A landscape with many peaks, sampled at points; each row gives a point and its height.
From any point a climber steps to the highest of the 5 points nearest to it. It stops when none of these is higher. Distance is the straight distance between rows; heights are no part of it.
ravu (h 45.0): [ 81 108 114 173 163 168 116 188 132 171 118 163 124 102 118 235 117 106
 114 158]
lal (h 29.3): [140 104 122 114 139 131 119 104 117 117 133 151 116 125 116  81 155 129
 121  81]
dasol (h 36.3): [133 156 129 131 129 100 114 119 159 127 109 111 132 154 130 126 102 129
 121 149]
zas (h 66.8): [183  74 108  97 143 158 136 112  75 100 165 121  99 125  93  27 190 129
 110  64]
Ruk (h 36.1): [ 88 139 140 141 149 154 139 135 134 158 117 148 131 125 136 186 103 129
 125 147]
Pite (h 33.1): [164 181 149 109  83  55 131  96 141 103 131  97 147 150 136  80 129 151
 140 149]
bel (h 31.1): [112 156 135 152 114 131 116 132 158 140 128 132 141 125 143 159  93 119
 126 167]
bala (h 38.8): [155 188 145 105  72  43 134  86 164 100 129  82 148 151 154 107 128 146
 129 168]
vome (h 51.3): [176  82 121  91 128 142 143 109  95 101 152 111 114 119  97  48 193 142
 123  67]
Zedom (h 39.6): [170 164 132  94  85  86 131  89 140  86 121 100 142 148 139  62 136 152
 137 136]
som (h 69.1): [179  74  96 100 134 196 133  98  71  95 171 138  91 114  88  27 194 134
  98  53]
Zaf (h 38.2): [168 177 134 101  83  56 129  85 138  91 127  97 140 152 132  62 130 152
 139 143]
Numi (h 28.9): [114 119 130 133 133 137 138 132 132 156 137 140 142 114 122 160 124 120
 133 136]
Ludoz (h 53.5): [149  82 113 104 112 158 132 129 100 112 154 143 103 114 111  95 160 113
 138  69]
Mopiv (h 52.6): [134  63 117 105 137 184 136 138  71 118 162 151 115 123 111  76 156 106
 134  70]
kuves (h 31.3): [165 163 133  87  89  38 121  63 136  77 122  98 131 167 132  49 125 167
 130 139]
reguk (h 42.6): [169 116 116  73 114 123 154  70  92  82 136 113 124 127 116  24 168 146
 119  89]
nidam (h 33.5): [ 99  96 129 147 176 189 122 171 109 154 123 169 134 123 132 169 120 112
 114  95]
Tid (h 46.1): [151 130 135 116 122 107 131 104 132 120 127 106 119 131 124  84 144 114
 129 103]
ras (h 51.0): [130 165 143 151 117  75 112 125 191 126  93 107 142 146 146 182  97 156
 126 213]
mogo (h 31.7): [ 67 150 131 166 152 128 124 159 150 177 109 119 129 121 164 219  77 123
 132 205]
Benip (h 53.8): [144  88 110 106 134 157 122 116 103 105 146 142  98 119 102  80 173 128
 131  65]
Befa (h 36.5): [100 125 146 144 151 158 137 162 115 162 138 151 126 112 119 173 126 118
 139 114]
vofe (h 43.8): [141 167 157 114 106  49 141 101 170 104 119  87 142 150 133 123 115 146
 131 165]
doz (h 29.8): [ 92 155 134 148 135 117 128 154 164 150  98 113 146 143 163 218  78 135
 149 206]
tage (h 36.0): [ 85 135 149 144 145 148 136 131 148 158 114 147 130 124 141 184 102 133
 138 161]
vilar (h 38.4): [169 155 124  77  72  62 119  54 124  72 127  95 126 160 126  33 149 166
 149 109]
pivuz (h 41.3): [129 173 144 119 123  61 132 112 152 105 118  89 118 146 137 118 104 150
 139 159]
zor (h 39.2): [105 129 128 151 165 163 132 183 133 168 109 150 127 123 118 205 121 112
 142 133]
zemus (h 41.5): [138 171 148 123 127  92 118 114 155 102 116 100 124 147 139 109 116 149
 124 133]
napi (h 35.7): [120 104 133 133 147 152 122 146  94 152 146 163 135 105 117 125 126 129
 127 117]
tade (h 29.9): [119 137 142 145 117 139 134 139 151 151 131 145 152 127 143 162 105 117
 137 154]
vuval (h 31.6): [102 112 147 141 155 163 132 162 107 155 149 162 131 105 128 152 118 125
 135 109]
kesud (h 54.3): [178 108 110  93 116 139 142  94  88  98 149 121 109 115 101  44 192 145
 121  70]
pefe (h 44.5): [116  79 116 139 150 199 141 161  82 152 155 146 121 101 123 127 155 104
 116  71]
pimil (h 40.0): [167 158 123  83  79  79 129  74 127  69 126  90 134 153 128  46 148 152
 143 117]
vesis (h 34.7): [104 151 136 161 118 123 116 128 160 130 131 131 131 124 146 153  94 127
 130 184]
sifab (h 42.8): [159 133 122  91 109  95 135  83 103  99 137  90 135 140 125  41 157 135
 133 116]
Kofos (h 52.7): [162  90 112 101 124 139 127 105 108 117 155 127 111 118  94  62 179 135
 124  78]
toge (h 37.4): [142 155 133 134 123  89 116 134 154 118 109 103 136 157 134 147 105 138
 128 173]
zel (h 12.3): [ 77  57 121 187 169 217 139 196 106 186 148 196 138  86 121 220 100 102
 108 110]
puz (h 64.5): [156  76 108 110 129 173 119 115  81 105 173 142  85 114 102  45 182 118
 120  54]
bovi (h 46.7): [163 116 132 117 120 115 139 102 121 126 139 119 124 123 123  72 158 120
 131  87]
Fazeg (h 43.6): [160 136 130  81 117 105 143  77  98  94 133 100 128 129 119  27 162 136
 126 113]
rogod (h 49.4): [174 107 122 108 127 131 140 107 118 113 134 126 122 116  98  61 176 141
 122  78]
baful (h 62.4): [134 118 119 126 121 126 123 122 113 123 139 154 116 118 122 104 136 118
 129 107]
Gagat (h 40.9): [139 167 146 113 120  75 120  91 148 105 115  99 142 135 128 100 120 160
 124 133]
tesu (h 54.9): [140  75 106 103 133 176 143 136  85 120 148 145 123 125 109  98 158 106
 140  70]
bes (h 59.5): [180  95 116  84 118 144 146 104  86 103 147 120 106 116  90  38 198 131
 125  68]
Diza (h 50.6): [171 125 113  77 108 124 154  83  92  89 135 117 110 123 105  28 188 141
 123  74]
pefo (h 50.0): [163  91 117 105 123 137 127 100 115 109 139 127 116 117 102  67 179 143
 118  78]
gumon (h 33.6): [ 75 156 143 160 156 133 131 169 146 170 104 138 128 130 154 200  89 119
 125 179]
Gufub (h 33.4): [ 92 143 150 154 138 123 129 145 154 148 117 123 143 147 147 187  84 113
 146 190]
taleg (h 36.7): [161 187 144 100  72  47 126  95 132  88 124 101 137 153 138  68 137 155
 133 153]
fike (h 38.1): [ 94 128 140 150 144 157 132 167 125 163 132 142 122 120 121 188 125 109
 142 126]
lapul (h 47.7): [116  79 112 121 128 187 139 144  70 143 149 146 134 106 115 119 141 126
 133  75]
zusut (h 42.9): [136 166 143 133 115  76 121 122 155 112 112 102 125 155 139 135 102 140
 126 157]
vosev (h 43.0): [142 141 126 121 126 106 121 104 147 119 110 109 130 140 129 114 124 119
 126 117]
Kidu (h 45.2): [159 132 122  93 116 115 140  88 110 115 132 118 113 113 119  37 170 143
 114  94]
fedo (h 33.2): [119 152 128 148 121  92 108 132 158 134 124 114 138 142 134 161  96 133
 126 183]
dipef (h 50.5): [ 79 108 118 185 158 189 110 205 120 170 143 167 120 100 128 224 105  94
 125 147]
Ran (h 64.4): [176  79 113  98 132 148 134 116  84 101 158 119 100 116  76  34 193 134
 120  62]
Tebek (h 63.6): [157  58 116 115 128 195 133 127  87 104 169 153  99 119 110  49 186 113
 130  51]
dasik (h 48.4): [135 174 154 116 106  56 140  96 173 109 101  75 143 157 145 141 108 164
 132 175]
dazut (h 38.6): [170 170 122  87  76  72 125  77 135  74 123 102 145 146 139  49 138 161
 138 126]
korif (h 24.4): [187 160 144  79  90  26 120  65 149  78 118  92 127 179 141  30 146 162
 129 137]
geku (h 31.8): [164 169 136  90  80  26 120  69 153  77 125  84 129 177 130  55 126 159
 125 149]
Favif (h 41.0): [ 84  91 108 163 163 195 127 182 102 159 126 177 122 105 133 191 125  97
 102  95]
nava (h 40.7): [133 108 112 125 130 144 132 137 112 130 133 168 121 123 119  98 141 113
 140 102]
redob (h 45.6): [104  61 105 171 156 214 141 192  89 172 130 177 121  99 121 193 132  76
 111  86]
dafot (h 47.8): [118 158 132 143 115  86 109 127 164 129 124  94 148 141 136 184  94 142
 125 192]
Roki (h 52.0): [100  85 111 175 159 209 134 191 115 171 135 183 132  92 132 195 118  89
 113 105]
gud (h 43.7): [140 175 130 136 103  65 128 124 169 119  92  93 122 152 141 155 103 140
 123 179]
kebag (h 34.8): [ 97 100 124 151 180 177 118 175 106 159 128 172 132 120 121 172 114 108
 107 106]
mepeg (h 41.1): [149 136 127  94 104  93 131  84 112 102 139  86 140 135 113  58 153 137
 127 113]
valuz (h 34.9): [154 130 133 112 118 117 132  98 119 120 140 102 119 125 132  63 158 122
 131  99]
voko (h 35.2): [ 92 137 150 152 148 133 129 138 152 153 117 145 140 137 150 179  88 125
 127 176]
ponam (h 39.7): [126 121 120 127 111 129 132 124 118 132 129 143 116 130 119 119 135 110
 131 122]
basup (h 35.9): [134 117 122 134 125 138 129 146 112 150 133 153 136 119 114 118 131 112
 137 126]
Seke (h 43.5): [149 149 127 101 105 102 127  84 136 103 136  84 137 131 124  82 145 144
 122 113]
gof (h 49.5): [ 93  70 111 183 166 220 134 201 105 176 133 192 139  99 125 208 118  86
 102 106]
Gofos (h 37.2): [130 141 105 125 123 118 123 107 141 125 113 117 136 143 125 131 112 127
 118 137]
nani (h 49.7): [ 95 100 110 164 163 211 127 191 110 163 131 179 121  96 126 191 116  87
 108 101]
vap (h 35.3): [112 110 140 138 146 176 126 152 102 148 147 159 124 102 124 138 127 125
 132  97]
ser (h 22.8): [170  96 125 109 132 129 129  98 116 116 130 135 120 121 100  72 166 136
 120  82]
kov (h 47.3): [170 112 135 106 121 116 131 102 124 118 133 123 125 123 114  58 167 132
 122  88]
lelet (h 50.8): [135 168 134 149 108  79 120 134 186 124  98 104 141 147 137 174 102 154
 128 198]
mot (h 28.4): [113 155 129 143 120  76 111 125 162 134 117 105 148 151 129 175  94 132
 127 193]
manot (h 30.6): [143  91 126  98 131 140 118 102 111 115 135 143 112 121 102  80 159 131
 127  70]
giva (h 29.0): [ 91 155 129 151 134 124 120 155 167 146  84 115 148 144 165 230  70 138
 155 211]
Ribu (h 37.7): [ 94 151 145 162 122 119 117 150 174 132 114 118 139 132 152 193  90 130
 150 196]
pevep (h 51.9): [113 163 149 152 119  68 105 124 187 129 105 115 144 144 151 196  85 155
 131 219]
sevi (h 55.2): [142  84 113 112 121 161 131 130 102 105 142 148 112 116 110  85 156 114
 136  71]
tozi (h 45.9): [161 125 120  93 117 126 145  86  99 108 130 122 110 116 117  38 174 140
 119  86]
tama (h 28.8): [141 166 145 114 119  92 122  93 147  98 122  91 144 129 127  88 124 156
 128 127]
gazu (h 32.6): [103 157 142 153 122 117 104 140 169 135 126 119 138 137 149 174  96 120
 137 190]
vas (h 30.7): [ 74 158 133 153 147 125 121 157 151 160 106 111 144 132 158 223  83 123
 141 205]
Felo (h 42.4): [ 89  99 117 161 182 188 124 184 111 165 128 166 119 114 122 187 116 107
 113 108]
kab (h 47.1): [ 96  89 103 164 158 200 131 184  94 157 141 178 112  92 130 192 131  93
 101  82]
Pifi (h 31.2): [155 131 128  98 114 102 136  84 110 110 138  96 121 112 123  59 155 131
 120 102]
rov (h 32.1): [168 184 135  82  67  20 125  67 150  94 125  87 134 171 137  77 126 150
 119 166]
Molen (h 61.1): [153  72 118 119 120 179 135 131  88 111 161 149 106 134 119  61 169  99
 137  55]
posop (h 49.0): [ 89 100 111 176 170 199 121 198 106 168 133 173 121  92 130 194 106  92
 112 108]
nezim (h 46.4): [152 116 142 113 122 113 123 110 131 129 130 114 128 130 115  79 148 115
 128  97]
Nul (h 50.4): [ 95 163 143 152 121  98 123 147 184 143  97 119 139 138 169 215  81 144
 156 215]
gusam (h 28.6): [119  88 133 141 155 196 132 166  93 155 138 147 127 109 127 142 152 112
 121  68]
ked (h 67.2): [164  73 102 102 136 180 137 105  84  93 176 133  98 122  95  30 185 135
 103  48]
bitap (h 53.6): [129  66 108 101 142 189 141 137  62 133 151 153 116 118 107  96 158 105
 135  74]
Vukom (h 40.3): [ 86 105 105 162 178 187 110 187 109 160 133 170 110 106 127 193 113 101
 106 114]
penu (h 66.1): [152  67 114 107 129 189 132 114  83 104 182 147  93 114 110  34 189 115
 118  47]
seten (h 42.0): [139 167 160 104 115  66 129  96 145 102 116  92 153 147 130 103 115 149
 131 154]
Gel (h 37.0): [123 151 112 141 126 112 114 118 144 122 119 124 134 141 126 135  99 128
 111 154]
zom (h 51.5): [ 94  81 114 179 167 217 124 198 119 177 147 193 130  93 136 209 101  81
 116 125]
Rupif (h 51.4): [133 175 135 128 104  56 127 112 160 109 103  80 124 146 140 152 101 155
 125 179]
Tik (h 53.3): [117  71 115 121 137 191 143 142  56 145 164 150 118 105 113  97 161 106
 114  73]
dumev (h 46.9): [172 114 116  99 119 137 142  98 107 106 130 116 118 109  99  42 182 140
 123  81]
per (h 34.5): [117 112 136 143 164 186 126 169 103 149 139 159 131 110 129 153 132 121
 120  92]
Pida (h 30.5): [117 136 124 146 121 142 135 125 143 145 133 140 142 127 139 163 115 125
 128 149]
lofa (h 52.1): [ 90 161 149 161 123  86 116 149 188 135  90 124 131 140 175 216  70 150
 149 229]
Zana (h 33.9): [167 177 139  87  71  32 122  76 135  90 126  93 131 169 131  62 123 154
 128 157]
Vapeg (h 29.6): [ 83  93 108 158 170 194 121 173 106 159 124 179 121 116 130 184 116 107
 100  95]
fes (h 44.6): [146 147 134 109 104 104 127  96 136 118 131  88 126 125 129  93 145 134
 132 104]
pivif (h 52.5): [ 90 163 134 159 120  90 109 133 181 125 102 128 136 138 162 211  72 157
 142 217]
Fibu (h 29.5): [124 130 127 142 116 134 138 126 144 147 126 143 141 120 129 161 118 115
 136 143]
Fibog (h 33.3): [ 99 119 142 144 136 147 140 136 141 156 127 146 144 125 134 186 115 130
 133 153]
dofuf (h 31.4): [107 130 141 133 132 140 140 138 133 154 135 144 145 121 120 171 115 122
 132 141]
Bara (h 42.7): [133 170 156 110 117  55 129 100 147 106 122  85 134 142 133 121 119 151
 128 156]
sezas (h 45.7): [131 107 119 114 128 120 123 114 122 120 136 152 113 122 114  86 146 125
 129  93]
zuri (h 54.5): [144  98 107 112 124 159 127 122 106 113 131 152 113 116 111  96 151 127
 140  72]
Gaf (h 32.0): [ 86 148 135 169 156 149 142 166 138 174 103 149 119 124 145 206  98 124
 124 170]
vug (h 50.7): [ 86  98 122 185 171 188 117 204 126 171 137 173 128 102 127 218 104  83
 124 141]
sege (h 38.3): [117  95 113 127 134 192 134 147  81 141 151 147 127  99 119 125 154 118
 121  78]
Kore (h 32.7): [100 153 151 160 122 117 114 142 166 138 123 120 136 134 150 180  96 116
 145 192]
Pidu (h 73.1): [134 191 146 124 102  57 128 103 179 110  89  94 121 148 151 156  98 160
 117 188]
Didu (h 41.7): [125  61 111 110 135 187 138 138  69 127 158 152 119 112 126  82 147 104
 121  73]
kes (h 31.0): [181 157 124  79  88  46 122  64 140  77 119  97 128 168 133  39 134 169
 132 127]
mivur (h 35.5): [123 143 116 132 111 124 127 112 140 139 125 137 130 127 127 138 109 117
 116 135]
rusa (h 46.8): [ 87  76 106 160 158 196 129 183  89 161 136 181 113 105 121 186 137  95
 108  72]
Reb (h 41.8): [148 171 156 106 104  50 140 100 157  95 123  85 154 155 139 113 129 152
 140 161]
fotud (h 49.3): [ 84 107 116 168 180 183 111 194 105 163 133 167 120 103 119 197 110  97
 115 131]
devas (h 37.6): [136 167 126 135 110  73 116 133 163 119  99  97 131 148 132 165 108 142
 130 178]
Lup (h 30.2): [ 80 149 129 158 153 123 121 149 170 157  95 110 148 130 163 232  80 139
 144 215]
deze (h 49.9): [ 99 165 144 159 118  98 117 137 178 120 102 112 133 137 161 217  80 143
 153 207]
tifa (h 22.0): [104  84 128 148 170 200 128 168 111 161 137 160 126 111 124 175 135 107
 107  68]
gomu (h 64.6): [181  97 112  88 134 146 152 110  84  90 152 116  98 116  98  27 195 131
 132  66]
piniz (h 50.3): [ 78 110 111 173 168 178 112 202 125 166 140 164 119  94 122 223 106  86
 120 141]
rigas (h 51.1): [ 90  93 121 185 171 200 115 203 122 167 142 177 132  99 133 204 108  86
 120 131]
vusuk (h 32.5): [145 156 140 121 125 104 115 116 150 112 111 106 127 138 143 109 118 135
 124 130]
vubu (h 44.8): [150 139 127 101 113 108 140  86 100 112 138 101 122 116 122  39 166 131
 123  99]
Porar (h 51.6): [115  79 113 124 140 192 141 161  69 142 155 150 118 102 124 114 157 107
 125  69]
libos (h 35.6): [115 105 131 126 146 169 134 150  95 145 143 165 136 106 118 132 131 132
 128 100]
Fesa (h 35.4): [168 162 124  86  73  54 123  67 135  67 124 104 128 171 137  48 137 163
 139 123]
pelu (h 41.6): [170 144 121  88  90  99 137  75 119  87 128  82 144 147 125  47 156 138
 140 112]
Neref (h 39.4): [ 92 134 136 150 145 153 141 162 125 168 124 154 121 118 127 197 111 110
 134 126]
Nevem (h 36.4): [122 149 122 142 123 121 117 118 147 129 125 131 134 121 137 143  99 131
 119 156]
ker (h 42.5): [ 95 166 133 160 128 101 114 160 192 139  89 129 146 133 172 220  68 152
 154 231]
muguk (h 34.4): [ 88 136 145 151 154 134 140 140 149 151 115 133 128 144 150 192  89 115
 134 184]
lanun (h 53.4): [100 156 142 153 123  72 109 133 202 137 104 123 138 144 161 206  84 160
 138 223]
bap (h 30.8): [114  88 133 144 169 198 127 165 108 161 127 163 133 114 131 162 137 110
 116  84]
Noze (h 36.8): [175 161 124  98  93  88 132  81 135  92 122  89 152 142 132  61 145 157
 133 125]
dilef (h 41.9): [175 141 122  82 104  91 134  83 112  97 131  83 139 150 126  47 155 131
 137 117]
Nutu (h 38.9): [130 130 116 126 121 108 119 102 134 126 117 122 125 142 120 121 122 118
 118 124]
Der (h 46.0): [ 87 124 116 161 169 157 122 182 142 173 112 154 139 106 118 227 112 111
 120 154]
Vis (h 36.6): [112 147 128 143 114 112 109 129 149 129 126 122 132 129 142 144  92 127
 119 168]
doma (h 17.7): [193 180 154  77  72  23 129  60 160  82 124  79 120 176 152  52 128 147
 132 143]
nobek (h 23.7): [113  80 126 146 164 197 137 162  99 157 136 152 129 112 124 158 151 112
 118  77]
Kepi (h 36.2): [157 182 138  99  74  38 129  81 145  96 124  97 138 160 141  68 129 153
 130 157]
nak (h 29.7): [151 152 135  97 108  87 121  90 139  97 124  85 155 125 126  89 131 162
 125 129]
nofof (h 40.8): [168 151 117  84  86  92 136  77 122  80 129  86 124 159 134  36 160 143
 153 113]
vovek (h 38.7): [169 143 126  92 100  90 131  85 121  92 128  84 149 143 125  57 142 146
 137 117]
sizi (h 30.0): [110 139 143 157 128 132 122 137 155 135 126 134 137 129 148 156 102 127
 131 171]
ripi (h 39.1): [175 139 115  83  96 100 135  80 110  86 127  85 134 150 124  33 162 128
 142 101]
baru (h 37.5): [169 171 124  89  75  61 123  76 138  81 122 105 130 157 138  55 141 162
 127 138]
Tolu (h 39.8): [135 106 116 123 129 131 120 129 116 115 131 156 109 124 120  92 140 125
 124  92]
gonez (h 23.9): [128  89 116 118 139 178 124 143  92 136 135 155 135 115 116 118 135 127
 128 103]
Redem (h 32.4): [ 79 158 134 180 145 141 121 172 153 176 103 132 115 122 153 220  99 117
 133 189]
nif (h 29.1): [104 110 141 149 170 167 133 185 123 160 126 151 120 123 121 182 121 103
 131 113]
mur (h 47.2): [141 102 117 121 133 157 127 146 108 122 131 175 124 121 117 102 143 115
 136  94]
Dit (h 37.3): [135 142 122 130 125 115 122 115 149 127 118 118 136 142 125 129 106 132
 114 144]
kigi (h 37.1): [ 95 121 137 143 142 145 131 155 115 152 137 161 129 104 117 168 121 124
 136 125]
refek (h 50.1): [ 76 116 119 167 176 172 112 197 118 165 130 157 120 110 108 218 111  99
 115 131]
kilez (h 43.9): [144 174 148 111 102  51 138  93 160 105 110  82 150 158 141 138 119 155
 123 164]
givo (h 58.7): [150  74 115 117 123 158 126 121  90  95 174 134  94 116 105  59 180 115
 131  62]
Tud (h 48.8): [135 181 135 137 105  62 126 124 183 114  86  94 126 145 152 162  95 156
 119 190]
vebo (h 37.8): [112 161 135 148 120  85 111 132 167 121 122 106 139 142 130 183  85 133
 138 187]
Bopo (h 33.0): [128 103 123 117 139 165 131 144  97 135 141 159 150 114 115 116 134 129
 141 105]
Tov (h 50.9): [118 156 130 150 114  72 106 132 183 135 108 104 147 146 138 191  92 143
 129 201]
fab (h 30.4): [167 133 127  89 101 103 140  76 111  82 139  97 130 156 124  24 170 125
 143 101]
vema (h 53.7): [146  96 108 118 124 163 131 128  99 120 135 161 119 121 112 102 149 116
 138  89]
mef (h 40.1): [156 181 155 109  77  50 139  88 168 101 118  83 144 154 149 122 122 156
 130 169]
mosed (h 39.3): [ 98 139 133 155 153 158 133 163 142 170 113 147 117 121 133 207 115 122
 135 146]
rizu (h 38.0): [129 155 122 142 130  91 117 129 157 125 119 105 134 148 129 150  90 127
 129 171]
Sugad (h 37.9): [137 166 147 123 117  90 123  99 152 100 124  97 123 135 138 106 114 158
 133 129]
morik (h 34.1): [162 184 136  90  74  34 124  78 143  94 124  89 141 160 133  78 127 154
 128 161]
bal (h 34.6): [ 79 145 144 155 158 141 134 137 150 163 104 138 135 134 153 196  91 120
 133 181]
dupi (h 53.9): [130  76 106 108 134 181 135 142  79 126 150 145 126 114 112 110 147 113
 135  77]
Pati (h 30.3): [110 134 145 151 130 135 126 130 157 144 120 145 141 129 139 175  98 125
 134 167]
peve (h 31.5): [121 102 116 118 142 186 131 155  86 136 145 156 131 102 117 121 138 128
 126  99]
rega (h 52.4): [ 95 155 140 156 116  87 111 133 184 133 101 121 135 139 159 209  76 154
 142 209]
ponab (h 40.4): [155 143 125  97 106 104 121  87 119 101 136  76 145 131 130  67 143 138
 129 105]
guf (h 32.8): [121 100 126 138 141 203 134 162  93 152 142 157 129  99 129 141 143 122
 129  81]
Dopid (h 46.2): [139 114 125 121 133 108 127 100 135 127 124 123 119 132 114  96 138 118
 126 105]
ruto (h 28.1): [127 125 121 134 119 132 135 141 124 148 131 140 139 122 123 138 124 102
 131 131]
depo (h 32.2): [112 142 145 144 143 133 135 132 160 152 119 133 148 139 150 175  98 124
 137 165]
vuk (h 29.2): [132  88 109 110 136 171 131 135  86 132 139 155 135 115 109 111 141 123
 130  89]
suk (h 45.3): [136 175 137 137 106  74 121 129 159 112 103  92 122 145 139 145 104 137
 124 169]
mifur (h 42.2): [ 99 133 128 164 164 159 136 172 137 178 107 158 126 112 134 217 113 117
 123 157]
suf (h 54.7): [143  83 120 112 124 154 121 118 101 105 155 134 102 113  99  79 178 121
 136  55]
Fetam (h 34.0): [110 103 144 151 162 185 133 169 110 159 128 161 123 113 128 162 127 116
 126 101]
numig (h 58.3): [148  76 111 109 130 175 134 125  91 109 155 159 113 129 119  80 169 106
 139  65]
vezu (h 51.2): [ 85  69 117 179 173 213 133 201 120 173 140 194 143 101 140 215 100  87
 106 127]
tunak (h 54.0): [178 115 109  84 117 132 156  89  87  89 137 113  97 116 103  37 190 132
 122  71]
fibed (h 43.1): [163 122 120  87 113 121 144  82 101  99 131 117 109 120 117  30 179 140
 122  88]
lak (h 44.4): [158 126 129  88 115 117 145  80 103 100 133 112 118 116 111  33 159 139
 124 106]
zubo (h 29.4): [ 99  87 114 145 168 197 121 167  93 159 132 171 120 106 134 175 124 102
 103  83]
duv (h 28.7): [ 83 155 132 165 152 115 121 153 163 159  84 116 146 132 171 231  72 147
 144 225]
Lep (h 39.9): [ 91 128 126 179 170 152 130 179 156 178 104 155 132 119 141 214 108 118
 121 169]
gotu (h 45.4): [148 137 132 115 113 117 127  96 137 123 120  99 130 135 121  99 135 128
 125 112]
zado (h 45.8): [131 180 142 134 105  60 131 119 161 108 107  83 122 144 133 139 105 146
 130 170]
koser (h 36.9): [ 85 148 136 149 144 151 139 144 148 159 116 149 125 116 137 204  99 125
 129 148]
gadur (h 30.1): [ 75 153 126 155 140 121 122 165 168 167  91 114 148 124 163 239  75 145
 146 218]
deko (h 35.0): [112 105 133 136 145 195 124 160 102 153 140 154 125  97 126 134 135 126
 134  85]
beb (h 42.1): [134 176 156 123 122  67 125 112 152 106 109  91 126 143 134 118 112 144
 138 152]
Tusu (h 28.5): [108 148 144 148 131 142 135 131 163 142 124 142 145 131 146 168 102 126
 135 164]
fop (h 45.5): [163  82 114 106 132 150 126  98  95 111 156 119 112 120  93  55 182 139
 125  70]
beda (h 35.1): [166 189 133  97  67  39 123  84 146 100 133  89 139 164 145  86 134 152
 126 167]
voru (h 40.6): [166 164 144  98 103  78 123  98 142 101 118  97 152 142 128  76 131 155
 135 145]
Vipok (h 34.3): [125 131 111 127 112 119 122 112 124 135 130 133 122 133 124 123 131 111
 122 114]
mel (h 66.3): [186  84 115  85 141 163 152 113  75  96 152 122  96 121  82  22 202 123
 123  56]
sipa (h 66.9): [163  70 112 107 126 180 140 109  75  95 181 140  94 117 102  29 190 126
 112  50]
Dogo (h 41.2): [151 163 149 100 109  58 130 103 148  99 126  95 156 147 131  91 124 153
 134 153]
gezur (h 40.2): [ 97 133 136 160 146 158 137 171 137 167 115 149 124 115 134 201 121 115
 129 139]
pibud (h 25.0): [140 155 135 117 109 109 125  90 136 104 125  90 129 125 136 101 131 144
 125 111]
gimu (h 49.8): [105 151 140 153 117  88 103 133 168 123 121 108 136 141 145 193  86 149
 134 198]
livov (h 49.1): [ 83 167 149 165 127  91 114 164 180 151  81 126 138 139 180 220  69 147
 161 243]
tukes (h 34.2): [130 128 117 135 111 127 130 129 133 142 134 136 127 124 119 133 125 108
 131 120]
tonat (h 30.9): [ 96 108 122 152 176 177 118 185 112 163 122 163 119 130 124 182 113 110
 121 124]
duz (h 39.5): [138 161 129 144 125  89 113 122 161 127 113 103 133 156 135 135  94 133
 127 178]
Fono (h 42.3): [135 168 152 112 117  73 117 105 152  99 124  89 132 147 136 109 117 151
 128 148]
vamuz (h 40.5): [ 96 132 124 154 156 158 134 169 135 169 113 155 121 126 130 209 117 113
 130 144]
Kena (h 32.3): [112 114 140 135 147 140 132 151 116 152 144 152 148 108 111 154 124 120
 137 128]
Bim (h 67.0): [166  71 105  97 137 178 128 106  69  90 168 125 101 110  84  23 196 126
 105  54]
Dube (h 33.7): [ 90 148 134 165 162 143 131 171 155 177  98 151 130 125 152 210 100 111
 131 186]
nepu (h 35.8): [129 105 124 124 141 161 124 147 111 148 132 162 137 112 109 126 126 119
 138 121]
Megi (h 33.8): [121 110 138 132 130 147 141 138 119 155 143 156 146 119 105 137 120 113
 137 130]
Duro (h 54.2): [143  55 110 104 144 184 146 131  81 112 163 154 113 125 113  72 163 103
 130  60]
Seti (h 31.9): [ 82 144 140 153 153 128 125 142 154 160 106 117 134 140 153 209  83 120
 145 191]
luz (h 41.4): [129 177 146 113 114  61 136 100 156 107 107  88 135 145 131 147 105 149
 133 168]
Pamed (h 32.9): [ 66 149 130 166 150 137 134 157 149 164 116 126 123 135 154 207  87 123
 133 191]
venu (h 15.9): [ 99  65 118 153 175 190 125 164  91 159 144 157 125 103 124 159 146  98
 111  61]
Sis (h 46.3): [143 110 131 122 136 117 125 110 126 118 135 131 120 131 111  77 146 117
 117  94]
gose (h 43.4): [136 119 125 119 120 110 128 102 129 127 122 116 115 139 116 107 132 115
 118 112]
Geme (h 38.5): [ 86 126 139 143 147 145 135 144 123 155 133 144 123 118 123 185 120 124
 133 131]
tuva (h 39.0): [142 154 133 129 114 113 127 117 149 114 114 103 135 137 132 117 114 139
 125 127]
Sadu (h 5.8): [146 160 138 121 111 102 117 105 157 107 119  98 122 132 137 100 124 138
 128 117]
fus (h 49.2): [ 84 111 110 164 169 161 124 182 122 165 115 155 132 115 114 210 106 104
 126 148]
kemus (h 27.9): [135 130 134 139 113 143 130 125 136 146 128 143 145 128 126 151 122 114
 132 133]
kuga (h 54.1): [146  84 111 108 122 145 124 105  98 105 155 139 110 113 101  79 171 132
 132  59]

Where does a climber stop that starts at each point below?
bap => baful
Fetam => baful
Pati => Roki
Nevem => som
Zedom => Pidu
bes => som
Gel => som
mivur => som
Sugad => Pidu
gadur => Roki
fedo => lanun
tade => Roki
tama => Pidu
rizu => Pidu
Gufub => lanun
Kore => lanun

Call two points neighbours if one is among the 5 nearest of the other. Go from one point of each pair to the other, from neighbour to neighbour, staying as high as possible. Name the lowest point that can't be avoided.
som / Pidu => tuva
Pidu / lanun => Tud
som / baful => sezas
